Points, in no order, along strands that fork and pass close to each other.
Points whose rows are less than 34.7 apart are linked; no others are. Some points are linked to none.
j_381: | -15 |   4 |  -7 | -22 |   1 | -14 |  -9 |  -8 |   3 | -14 |  10 |  -7 |   4 | -14 |  -1 | -17 |  -4 |   7 |   9 |   2 |   1 |  -4 |
j_177: | -11 |  -7 |  19 | -11 |  14 | -11 |   4 |   5 |   0 | -12 |  -7 | -11 |  11 |  13 |  -3 |   0 | -13 | -10 | -17 |  -1 |   3 |   3 |
j_700: |  -5 |  -6 |   4 | -12 |   4 | -18 |  -2 | -13 |   3 | -10 |   8 | -22 |   9 |  -7 |  -2 | -18 |  -1 |   6 |   5 |   9 |   4 |  -2 |
j_505: |  -1 |  -7 |   3 |  -3 |   0 | -18 |   3 | -17 |   1 |   0 |   2 | -24 |   8 |   1 |  -6 | -20 |   2 |  -1 |   4 |   7 |   6 |   4 |
j_271: |   4 |  -3 |   4 |  11 |  -1 |   6 |  -3 |  -1 |  21 |  14 |  20 |  -1 |   1 |   9 |  -3 |  12 |  18 |  -1 | -20 |  10 | -16 | -10 |
j_425: |  -6 |   3 |  11 |  -7 |   3 | -10 |   4 | -11 |  15 |  10 |  -4 | -18 |  16 |  10 | -19 | -13 |  11 |  -6 | -14 |   4 |   4 |   1 |
j_534: |   1 |  -3 | -21 | -10 |  -6 |  -1 |  -8 | -10 |  -6 |  -5 |   0 |  11 |  -2 |  -5 |  -1 | -10 |   1 |   4 |   9 | -10 |   1 |  -4 |
j_138: |  24 | -10 |  -6 |  12 |  -9 |  -3 |   6 |   8 | -19 |   8 |   4 |  18 |   6 |   7 |   5 |   7 |  -2 | -11 |   8 |  -4 | -11 |  -1 |
j_438: | -11 |   5 |  -3 |  10 |  -2 |  -5 |  17 |  -2 |  -8 |  -3 | -21 | -11 | -21 |   6 |  12 |  -3 |   1 |   4 |   9 |   4 |  15 |   9 |
j_160: | -13 |  -7 |   4 | -13 | -16 |  -3 |   1 |  -5 |  -4 |  -7 |  -4 |   0 |  -5 |  -6 |   6 | -12 |  -9 |  -1 |   7 |   4 |  -4 |   0 |
j_570: |  15 | -17 | -11 |  10 |   4 |   0 | -14 |  -7 |  -3 |  -9 |  15 |   5 |  10 |  -3 |  -3 |   2 |  -4 |   3 |  11 |  -9 |   6 | -11 |
j_947: |  -9 |  11 |  -1 | -13 |  17 |  -1 | -13 |   1 |  -1 |  -2 |   1 | -19 |   2 | -26 |  -4 | -15 |  -8 |   6 |   6 |   7 |  13 |  20 |
j_195: |  -3 | -16 |  12 | -13 |   3 | -14 |   2 |   7 |  15 | -19 |   8 |  -7 |  16 |   9 |  -2 |   3 |  -2 |   8 | -14 |   3 |  -4 | -11 |
j_201: |  -3 |  -1 |   7 |   8 |   3 |  17 | -16 |  -1 |   9 | -16 |   4 |   1 |   1 | -20 |  -2 |  13 |  -6 |   5 |   7 |   7 |   2 | -12 |
j_331: |   6 |  10 |   4 |  -9 | -10 |   1 |   0 |   0 | -13 |   9 |  -7 |   5 |   1 | -14 |  -1 |  -4 |  -7 |   1 |  -8 |   5 |  -6 |  11 |
j_423: |  -1 |   8 |  32 |   6 |   5 |   4 |   0 |  22 |  -7 |   9 |  -4 |  -9 |   9 |   0 |  -4 |  18 | -16 |  -5 | -23 |  -2 |   5 |  -2 |
j_875: | -12 |  -3 | -18 | -12 |  13 | -12 |  -2 |  -6 |  -7 | -22 |  -9 |   4 | -10 |   4 |   7 |  -4 |  -6 |   5 |  10 | -12 |  11 |   0 |
j_35: |   6 |  -7 |  -9 | -13 |  -4 |  -2 |  -3 |  -4 |   0 |  -6 |  -2 |  10 |   4 |   7 |  -3 |  -1 |   0 |   3 |   0 |  -8 |   1 |  -6 |
j_308: |   2 | -15 |   5 |   0 |  10 |  -1 | -10 |   7 |  -4 | -18 |  -2 |  11 |   6 |  -2 |   0 |  14 | -20 |  -1 |   2 | -13 |   9 |  -6 |
j_209: |   7 |  13 |   4 | -16 |  -5 |  -7 |  10 |   8 | -22 |   6 | -17 |   3 |   4 |  -8 |   2 |  -5 |  -6 |  -4 |  -1 |   4 |  -5 |  18 |
j_900: |  5 | -3 | 14 | 18 | -8 | 18 | -7 |  3 | -1 |  5 |  0 |  4 | -2 | -5 | -1 | 16 | -8 | -7 | -8 |  6 | -3 | -4 |
j_895: |  -6 |   3 |  12 | -10 |   1 |   6 |  -6 |  19 |  21 | -11 |  -2 |   7 |  11 |  -4 | -12 |  17 |  -3 |  12 | -24 |  -3 |  -3 |  -4 |
j_200: |   8 |   3 |   9 |   6 |  -2 |   3 |   9 |  18 | -13 |  16 |   1 |  -4 |  -7 |  27 |   6 |  17 |   2 |  -4 |  -6 |  -5 |  -3 | -19 |
j_892: | -23 |   9 | -19 | -12 |  -2 | -12 | -11 |  -8 |  -1 | -13 |   9 |  -5 |   0 | -18 |   0 | -21 |  -2 |   4 |  15 |  -7 |  10 |  -4 |
j_716: |   8 | -10 |   0 |   8 |  -5 |  -1 |  -3 |   7 |   2 |  14 |   7 |   8 |  22 |  13 | -15 |   2 |   7 | -11 | -24 | -15 |  -8 | -10 |
j_22: |  -9 |  12 |  -1 | -24 |   2 |  -7 |   8 |  -2 |   4 |  -6 |  -9 |  -5 | -19 |  -1 |   8 |  -2 |  -3 |  16 |   2 |  10 |   3 |  10 |
j_360: | -16 |   6 |  -8 |   6 |   2 |  -4 |  -3 | -18 |   6 |  -4 |  -9 | -11 |  -7 | -11 |  -4 | -14 |   6 |   6 |  14 |   5 |   9 |   1 |
j_146: |  -8 |   4 |  -7 |   1 |  -6 |  -3 |   1 | -21 |  12 |   2 |  -8 |  -4 |  -8 |   2 |  -8 |  -8 |  10 |   2 |   5 |   6 |   1 |  -3 |
j_917: |  -9 |   5 |  15 |  -5 |  17 |  -2 |  -5 |  -8 |  12 |  -9 |  -1 | -22 |  11 | -15 | -13 |  -7 |   4 |   0 |   0 |  13 |   8 |   1 |
j_898: |  15 |  -5 | -11 |  -2 |   3 |   9 |  -1 |   2 |  10 |   8 |  13 |  13 |  10 |  25 |  -5 |   8 |  12 |   0 |  -5 | -15 |  -4 |  -8 |
j_413: |  13 | -16 | -17 |  22 |  -2 |  -6 |  -3 | -14 |  -8 |  -4 |  16 | -10 |  -7 |   5 |  10 |  -1 |   5 |   3 |  11 |   2 |   4 |  -8 |
j_332: |  -1 |   4 |   7 |  -6 |  18 |  -9 |   0 |  -1 |   5 |  -8 |   0 | -16 |   6 |  11 |  -7 |   9 |   3 |   3 | -10 |  -1 |  11 | -11 |
j_208: | -13 |   8 |  19 |  -4 |  20 |  -5 |   6 |  -6 |  21 |  -2 |  -4 | -27 |   7 |   1 | -17 |  -5 |   8 |  -2 |   0 |  16 |  11 |   1 |
j_275: |  -3 |  13 | -22 |   5 | -13 | -15 |  11 |  -3 | -13 |  13 |   1 |  -5 | -16 | -12 |  21 | -25 |   6 |  12 |   7 |   7 |   1 |  13 |
j_143: |  -3 |   3 |   0 | -19 |   8 | -14 |   9 |   5 | -20 |  -4 | -12 |  -4 |  -3 |  -2 |   6 | -12 | -12 |  -2 |   2 |   0 |   5 |  21 |
j_371: |  -7 |  20 |  -2 |  -5 |   9 |   6 | -16 |  -5 |   1 |   4 |   6 | -17 |   0 | -36 |  -6 | -13 |  -2 |   9 |   4 |  11 |   7 |  14 |
j_997: | -11 |   3 |  -4 |   3 |   6 |   1 | -10 | -10 |   6 | -19 |  12 | -10 |   1 | -27 |  -5 | -10 |   8 |   5 |  18 |   9 |   1 | -18 |
j_713: |  -7 |  20 |   0 |   7 |   1 |   4 |   8 | -10 |   3 |  25 | -19 |  -5 | -13 |  -7 | -11 | -10 |   6 |  -2 |   1 |  10 |   5 |  25 |
j_571: |  -4 |   8 |  12 |  -6 |   1 |  11 |  -9 |   9 |  24 | -11 |   2 |   2 |  14 | -17 | -15 |  11 |   6 |  12 | -21 |   6 |  -7 |  -8 |
j_645: |   8 |   0 |  -8 |   9 |   0 |  33 |  -3 |  -8 |  13 |   3 |  14 |  19 | -11 |   7 |  14 |  10 |   8 |   4 |  18 |  -3 | -10 |  14 |
j_276: |   9 | -10 |  -6 |  13 |   1 |  18 | -10 |  -9 |  13 |   7 |  15 |  15 |   1 |   3 |  -1 |   8 |  10 |  -5 |   0 |  -1 | -10 |   1 |
j_533: |   5 |   4 |  11 |  -1 |   2 | -10 |   4 |  -6 |   1 |  19 |   2 | -18 |  16 |  11 | -13 |  -9 |   8 | -10 | -23 |   1 |   0 |   1 |
j_57: | -16 |  -5 | -13 |  -7 |  11 | -17 |  -3 |  -3 |  -9 | -24 |   0 |  -7 |  -9 |  -3 |  14 |  -9 | -12 |   7 |  13 |  -4 |   9 |   0 |
j_782: |   6 |   2 | -21 |  -2 | -17 |  -8 |  -6 |  -8 |  -9 |  10 |  21 |   9 | -12 | -14 |  14 | -13 |   1 |   7 |   4 |   5 | -14 |   3 |
j_245: |   5 |  -1 |  14 |  -3 |   6 |  -9 |   4 |  28 |  -4 |   7 |   5 |  -4 |   9 |  20 |  -1 |  16 |  -7 |   6 | -23 | -14 |   2 | -16 |
j_794: |   7 |  -9 |  -7 | -10 |  -2 |   4 |   1 |   0 |   8 |  -3 |   1 |  10 |   7 |  20 |  -6 |   5 |   8 |   1 |  -4 | -12 |   1 | -10 |
j_943: |  11 |  -7 |  12 |   9 |  -9 |  -5 |  -1 |   6 |  -9 |  11 |   0 |   4 |  24 |  -1 | -12 |  -1 |  -4 | -13 | -22 |  -7 |  -8 |  -2 |
j_930: | -11 |  -5 |  13 | -13 |  25 | -14 |   3 |  -2 |   6 | -12 |  -6 | -19 |  10 |   9 |  -7 |  -8 |  -8 | -10 |  -7 |   2 |   7 |   9 |
j_641: |  10 |  -5 | -28 |  -5 | -10 |  -4 | -10 |  -8 |  -5 |   5 |  22 |  13 |  -4 |  -8 |   8 | -11 |   1 |   9 |  12 |  -5 |  -8 |  -2 |
j_608: |  -1 |  21 |   4 | -16 | -11 |   4 |  14 |  -1 |   4 |  11 | -17 |   5 | -21 |   4 |   2 |   5 |   6 |   7 |  -7 |  11 |  -4 |   9 |
j_244: |   4 |   9 |   9 |  -6 |  17 | -13 |   5 |   1 |  -7 |   6 |   0 | -23 |   3 |  15 |  -4 |   5 |   1 |   1 | -11 |  -2 |  15 |  -2 |
j_356: | -10 | -10 |  19 | -12 |   5 | -12 |   6 |  16 |   9 | -15 |  -1 |  -5 |  13 |  15 |  -2 |   6 | -10 |   1 | -25 |  -2 |  -4 |  -3 |
j_840: |  12 |   9 | -18 |   6 |  -5 | -15 |  11 |  -1 | -29 |   9 | -10 |  -2 |  -6 |  -6 |  10 |  -9 |   5 |   2 |   3 |   0 |   2 |  13 |
j_720: |   6 | -26 |   0 |  -3 | -18 |   6 |   2 |   0 |   4 |  -9 |  12 |   6 |   3 |  12 |  12 |  -7 |  -6 |  -1 |  17 |   0 |  -7 |  -6 |
j_246: | -17 |   1 |  18 |  -7 |   7 |  -9 |   7 |  -8 |  21 |  -2 |  -8 | -20 |  10 |  13 | -14 |  -7 |   8 |  -5 |  -6 |   8 |   6 |  -4 |
j_718: |  13 |   5 |   0 |  18 |   2 |   7 |   6 |  15 | -16 |  25 |   8 |   3 | -12 |  25 |  10 |  19 |   7 |  -9 |  -2 |  -4 |  -9 | -15 |
j_284: |  8 |  0 | -1 | -4 |  1 | 27 | -7 |  8 | 13 | -9 |  1 | 20 | -6 |  0 |  5 | 19 | -7 | 11 | 12 | -8 |  2 |  1 |
j_274: |  -5 |  10 |   7 |   8 |  14 |   6 | -12 | -12 |   4 |  -8 |  -4 | -15 |   5 | -19 | -12 |   4 |   3 |  -1 |   0 |   6 |  10 |  -3 |
j_472: |  -1 |  -4 |  -9 |  16 |   2 |  -4 |   6 | -16 |   2 |  25 |   7 |   8 | -16 |  17 |  -1 |   5 |  24 | -16 |  -3 |   3 |  -9 |  -2 |
j_636: |   9 |  -3 |   3 |  21 |   1 |  33 |  -2 |  -2 |   7 |  11 |  14 |  24 | -10 |   5 |  14 |  17 |   4 |  -6 |  12 |  -1 | -13 |  16 |
j_932: |  -5 |  19 |  -3 |  14 |   3 |  -1 |  17 |  -2 |  -8 |  18 | -23 | -10 | -17 |   3 |   1 |  -4 |   6 |  -1 |   5 |   4 |  14 |  18 |
j_759: |  -8 |  15 |  -1 |  10 |   1 |   3 |  -2 | -16 |   4 |  17 |  -9 | -12 | -10 | -17 |  -7 | -14 |   5 |   0 |   2 |  12 |   4 |  20 |
j_6: |   1 |   5 |  -2 |  17 |   3 |  11 | -19 | -12 |   1 |  -4 |   6 |  -4 |  -2 | -26 |  -4 |   5 |   0 |   3 |   1 |   9 |   0 |  -4 |
j_551: |   5 |  16 | -10 |  -9 | -13 |  -7 |  16 |  -9 |  -1 |  18 | -12 |   9 | -20 |   6 |   1 |  -5 |  13 |   4 |  -3 |  10 | -11 |  10 |
j_21: |  14 | -11 |   0 |  -3 | -16 |  16 |   6 |  12 |   1 |   0 |   5 |  27 |   6 |   7 |  11 |   0 |  -7 |  -3 |  21 |  -7 | -15 |   7 |
j_407: |  -4 |  -6 |  -1 | -12 |  18 |  -2 |  -2 |   4 |  11 | -28 |   1 |   3 |  -4 |   7 |   2 |  14 |  -3 |   8 |   5 |  -1 |   4 | -11 |
j_867: |  -9 |  -9 |  11 | -16 |   4 | -15 |   2 |  -7 |  13 | -18 |   5 | -17 |  10 |   2 |  -1 |  -9 |   0 |   5 |  -2 |  12 |  -1 |  -8 |
j_367: |   3 | -14 |  12 |   3 | -18 |   9 |   6 |  14 | -10 |  -3 | -12 |  17 |  11 |   4 |   0 |   5 |  -9 | -18 |   4 |  -3 | -10 |  -3 |
j_939: | -13 |   5 |   5 |  -2 |   3 |  13 | -18 |   2 |   3 | -18 |   0 |   4 |  -6 | -26 |   3 |   9 | -14 |   7 |   9 |   4 |   4 |  -5 |
j_153: | -14 |   0 | -16 |   5 |  -2 |  -3 |  -2 |   1 |  -7 | -17 |   1 |  -7 | -17 | -10 |  22 |  -6 |  -5 |  13 |  17 |   0 |  13 |  -3 |
j_412: | -19 |   3 |  -6 | -12 |  20 | -14 |   4 |  -6 |   4 |  -3 | -12 | -14 |  -4 |  -3 |  -6 | -20 |  -4 |   3 |  14 |   1 |  15 |  20 |
j_196: |  11 | -10 |  15 |  15 |  -6 |  16 |  -8 |  16 |   9 |   2 |   2 |  15 |   7 |  -4 |  -2 |  17 | -14 |  -4 |  -4 |  -7 |  -1 |  -4 |
j_715: |   0 |   3 |  -2 |  -1 |   2 |   0 |  -9 | -15 |  20 |   0 |   7 |  -3 |  10 |  -9 | -15 |  -5 |  17 |   1 |  -9 |  10 |  -8 | -10 |
j_34: | -22 |  16 |  -9 | -13 |   4 |  -3 |   1 |   0 |  -1 |  -6 | -12 |  -5 | -18 | -15 |  11 | -12 |  -6 |  12 |  10 |   2 |  10 |  16 |
j_9: |  13 |  13 |  -9 |  13 |  -1 |   0 |  10 |   3 | -17 |  21 |  -1 |   4 | -19 |  14 |   6 |  16 |  11 |  -6 |  -5 |   2 |  -4 |  -2 |
j_258: |  -5 | -12 |  10 |  -7 | -20 |  -4 |   9 |   2 | -15 |  -5 | -12 |   6 |   6 |  -2 |   4 | -10 |  -8 | -14 |   6 |   4 | -10 |   0 |
j_852: |  14 |  -3 |   5 |  -2 | -17 |  23 |  13 |  18 |   9 |   6 |   2 |  29 |   5 |  16 |  11 |   9 |   2 |  -3 |  11 |  -4 | -20 |  11 |
j_627: |  10 | -11 |   8 |  -4 |  -9 |   4 |  12 |  33 |   8 |   4 |   4 |  17 |  12 |  25 |   0 |  13 |  -2 |   2 |  -8 | -18 |  -8 |  -4 |
j_869: |  21 | -19 | -14 |  22 |   6 |   2 | -10 | -10 |  -1 |  -6 |  24 |  -1 |   4 |   4 |   5 |   5 |   2 |   4 |  16 |  -3 |   3 |  -8 |
j_463: |   8 | -14 |  -5 |  -4 | -21 |  11 |   4 |   5 |  -4 |  -2 |   8 |  18 |  -4 |   4 |  13 |  -5 |  -6 |  -1 |  19 |   1 | -14 |   2 |
j_444: |  17 |  -2 |   1 |  -1 | -10 |  12 |  10 |  19 |  -1 |  12 |   1 |  23 |   5 |  21 |   2 |  12 |   4 |  -6 |  -1 |  -9 | -13 |  -1 |
j_854: |   5 |  11 | -19 |   2 |  -2 | -16 |  10 |   1 | -18 |   9 |  -4 | -12 | -12 | -10 |  18 | -19 |   3 |  15 |   4 |   3 |  11 |  17 |
j_949: |   6 | -14 |  11 |  21 |  -2 |  14 |  -4 |   9 |  25 |  14 |  29 |   4 |   7 |  11 |   3 |  15 |  12 |  -2 | -14 |   5 | -20 |  -2 |
j_299: |   1 |   4 |  10 |  -7 | -16 |  11 |  -5 |   4 |  -1 |   7 |  -9 |  17 |   6 | -18 |  -5 |   0 |  -8 |  -4 | -14 |   3 | -13 |   5 |
j_841: |  10 |  13 | -10 |   3 |  -6 |  -7 |  11 |  -8 | -10 |  19 |  -4 |   6 | -15 |   4 |   3 |   1 |  13 |  -3 |  -7 |   8 |  -9 |   8 |
j_152: |  6 |  3 | -5 |  3 |  3 | 35 | -4 |  1 | 15 | -4 |  3 | 17 | -5 | 13 |  4 | 16 |  6 |  4 | 15 | -9 |  1 |  3 |
j_335: | -12 |   2 | -27 |  -8 |   1 |  -4 |  -8 | -11 |  -1 | -13 |  -4 |   6 |  -6 |  -6 |   1 | -12 |   4 |   7 |  17 | -12 |  10 |  -5 |
j_293: |  15 | -20 |   0 |   7 |   6 |   1 |  -9 |   8 |  -3 | -13 |   6 |  14 |  11 |   2 |   0 |  11 | -18 |   0 |  11 | -19 |  11 |  -7 |
j_564: |  11 |  -6 |  -8 |  10 |   7 |   3 |  -6 |   9 |   6 |  21 |  19 |  10 |  17 |  23 | -10 |   7 |  17 |  -7 | -18 | -20 | -10 | -12 |
j_981: |  12 |  -8 |  10 |  -3 |  -1 |  -7 |   8 |  37 |   2 |   7 |   7 |   9 |   9 |  23 |   1 |  16 |  -6 |   7 | -14 | -18 |  -3 | -11 |
j_954: |   4 |   1 |   4 |  11 |   5 |   5 |  -2 |   5 | -22 |  -5 | -13 |   3 |  -3 |  -1 |   1 |  16 | -13 |  -7 |  -1 | -10 |  13 |   0 |
j_108: | -12 |  22 | -11 |   0 |  -3 |   3 | -12 | -13 |   1 |  14 |   4 |  -9 |  -9 | -31 |   0 | -19 |   2 |   6 |   2 |   9 |   0 |  15 |
j_433: | -13 |  -1 | -11 |  12 |  -6 |   2 |   6 |  -3 |  -6 |  -9 | -17 |  -4 | -22 |  -1 |  16 |  -3 |   1 |   6 |  14 |   0 |  14 |   2 |
j_165: |   9 |   2 |   9 |   7 |   4 |  -5 |   5 |   5 | -15 |   7 |   0 | -11 |  -1 |  16 |   0 |  13 |  -3 |  -5 |  -9 |  -5 |   8 | -11 |
j_583: |  10 | -14 | -17 |  14 | -12 |  -5 |   4 |  -7 | -15 |  -1 |   7 |   0 |  -9 |   4 |  14 |  -6 |   2 |   1 |  12 |   0 |  -1 |  -3 |
j_681: |   0 |   9 |  29 |  13 |  -2 |  10 |   4 |  17 | -14 |  15 |  -9 |  -9 |   4 |   3 |   0 |  15 |  -9 | -15 | -16 |   1 |   0 |  -4 |
j_894: |  -3 |  -3 |   6 |  -5 |  13 |  -2 |  -2 |   6 | -13 | -16 | -12 |   7 |  -4 |   0 |   5 |  13 | -20 |  -3 |  -3 |  -9 |   9 |   2 |
j_453: |  -2 |   3 |  21 |   4 |  -1 |   7 |  -5 |  17 |   5 |   3 |  -4 |   1 |  13 |  -3 | -10 |  15 |  -8 |  -1 | -27 |  -6 |   1 |  -4 |
j_511: | -12 |   4 |   7 | -13 |  20 |  -4 |  -1 |   1 |  11 | -23 |  -6 |  -4 |  -3 |   3 |  -2 |  11 |  -3 |   4 |  -6 |   3 |   4 |  -6 |
j_455: | -18 |   7 |  -3 |  11 |   3 |   1 |  -7 | -17 |  10 | -12 |   2 | -16 |  -4 | -23 |  -5 | -13 |   8 |   3 |  18 |  12 |   5 |  -9 |
j_527: |   8 |  -5 | -12 |  10 |  -4 |  -5 |  11 |  -9 |  -4 |  19 |   3 |  10 |  -8 |  25 |   0 |   2 |  20 | -17 |   0 |  -2 | -10 |  -4 |
j_650: |  12 |  -9 |  13 |   6 |  -8 |  20 |  -6 |  18 |  10 |  -3 |   1 |  22 |   1 |  -5 |   6 |  16 | -19 |   4 |   8 |  -8 |  -2 |   2 |
j_851: |   0 |  -4 |   8 |  -9 | -22 |  16 |  -8 |  10 |  12 |   3 |  -2 |  24 |   9 | -15 |  -4 |   0 |  -7 |   1 | -13 |  -1 | -17 |   4 |
j_722: | -15 |   1 |   7 | -12 |  22 | -12 |   7 |  -5 |   9 |  -3 | -13 | -18 |   0 |   8 | -10 | -12 |  -3 |  -4 |   5 |   3 |  14 |  16 |
j_899: |  11 | -25 |  -4 |   3 | -13 |  -6 |   1 | -11 |   2 |  -2 |  14 |  -1 |   9 |  12 |   2 | -10 |   3 |  -4 |   3 |   2 |  -8 | -11 |
j_812: |   1 |  -9 |  18 |   0 | -11 |  -2 |   7 |  17 | -10 |   1 | -12 |   8 |  19 |   7 |  -6 |   6 |  -9 | -16 | -12 |  -7 |  -6 |  -4 |
j_239: |   7 |  -6 |  -9 |   1 |  15 |  -6 | -10 |  -9 |   1 | -20 |   9 |  -4 |  12 |  -7 |  -9 |   2 |   6 |   5 |   9 |  -4 |   8 | -18 |
j_342: |  -3 |   9 |   5 |  11 |  -3 |  10 |   7 |   4 | -20 |   3 | -22 |   2 | -11 |   0 |   1 |  12 |  -4 | -13 |   2 |  -2 |   7 |   5 |
j_619: | -12 |   3 |  -9 | -14 |  16 | -14 |   7 |   3 | -12 |  -2 | -15 | -10 |  -6 |  -5 |   4 | -21 |  -9 |  -1 |   9 |  -4 |  14 |  27 |
j_855: | -25 |  17 |  -5 |  -6 |   4 |   7 | -14 |   1 |   0 | -15 |  -1 |  -4 | -12 | -29 |   8 |  -4 | -10 |   9 |  11 |   2 |   9 |   4 |
j_431: |   8 | -18 |  -3 |   4 |  -8 | -15 |   0 | -17 |  -5 |  -2 |   9 | -12 |  11 |   6 |  -2 | -13 |   2 |  -4 |  -1 |   2 |  -1 |  -9 |
j_810: |  -8 |  -3 |   1 |  -3 |  16 |  -3 |  -5 |  -9 |   9 | -26 |   3 |  -8 |   8 | -13 | -11 |  -3 |   8 |   2 |  10 |   4 |   5 | -19 |
j_614: |   2 |   9 |  15 |  15 |  -7 |  17 |   0 |   7 | -11 |  11 | -11 |   4 |  -6 |  -1 |  -1 |  17 |  -5 | -14 | -10 |   2 |  -1 |  -2 |
j_522: |  -4 |  21 |   6 | -18 |  -1 |  -3 |  15 |  -3 |   8 |  12 | -15 |  -7 | -16 |   7 |  -2 |  -3 |   4 |   9 |  -4 |  12 |   4 |  15 |
j_542: |   2 |   6 |   2 |   6 |   6 |   0 |  -4 |  -9 |  23 |   6 |  10 |  -9 |   9 |   2 | -15 |   4 |  22 |   0 | -17 |  10 |  -8 | -16 |
j_762: |   1 |   7 | -26 |   2 | -14 | -15 |   5 |  -8 | -14 |  15 |   8 |   5 | -16 | -12 |  16 | -20 |   9 |   6 |   5 |   7 | -10 |   9 |
j_585: |  14 |  -4 |  -9 |   7 | -10 |  -6 |   4 |   1 | -24 |   1 |  -3 |   6 |  -4 |  -5 |   8 |   0 |  -6 |  -1 |   6 |  -1 |  -2 |   3 |
j_48: |  -4 |   1 |  -4 |   0 |  -7 |   4 | -10 | -18 |   8 |   4 |  -2 |   3 |   3 |  -9 | -11 |  -8 |   7 |  -5 |  -6 |   3 |  -7 |  -2 |
j_573: |  16 |  -5 |  -6 |   9 |  -7 |  -9 |   8 |  -2 | -19 |  14 |   0 |  10 |   6 |  11 |  -2 |   2 |   8 | -18 |  -3 |  -3 | -12 |  -3 |

Follow the links from the first point to the second, and from the first to the third. Name the last point that the two ways share.
j_412 / j_534 / j_463 => j_700
j_335 / j_930 / j_720 => j_700
j_177 / j_153 / j_762 => j_335
j_108 / j_794 / j_700 => j_335
j_782 / j_716 / j_433 => j_534
j_636 / j_308 / j_423 => j_614
j_423 / j_810 / j_645 => j_614
j_943 / j_840 / j_438 => j_534
j_455 / j_895 / j_413 => j_570

A fork is a point with three links. Follow the links from the first point to the second and name the forks in between, in order.
j_949 / j_869 => j_570
j_57 / j_854 => j_335 > j_534
j_997 / j_138 => j_570 > j_585
j_810 / j_35 => j_570 > j_585 > j_534
j_293 / j_645 => j_614
j_627 / j_381 => j_700
j_852 / j_782 => j_700 > j_335 > j_534

A fork is a point with three links, a tip a point with one. Leave the first point through the second and follow the links. Name the first fork or tip that comes.
j_245 / j_981 => j_700
j_108 / j_759 => j_335
j_551 / j_608 => j_533
j_146 / j_48 => j_949
j_720 / j_463 => j_245
j_275 / j_762 => j_534
j_152 / j_284 => j_614
j_342 / j_954 => j_570
j_713 / j_759 => j_947
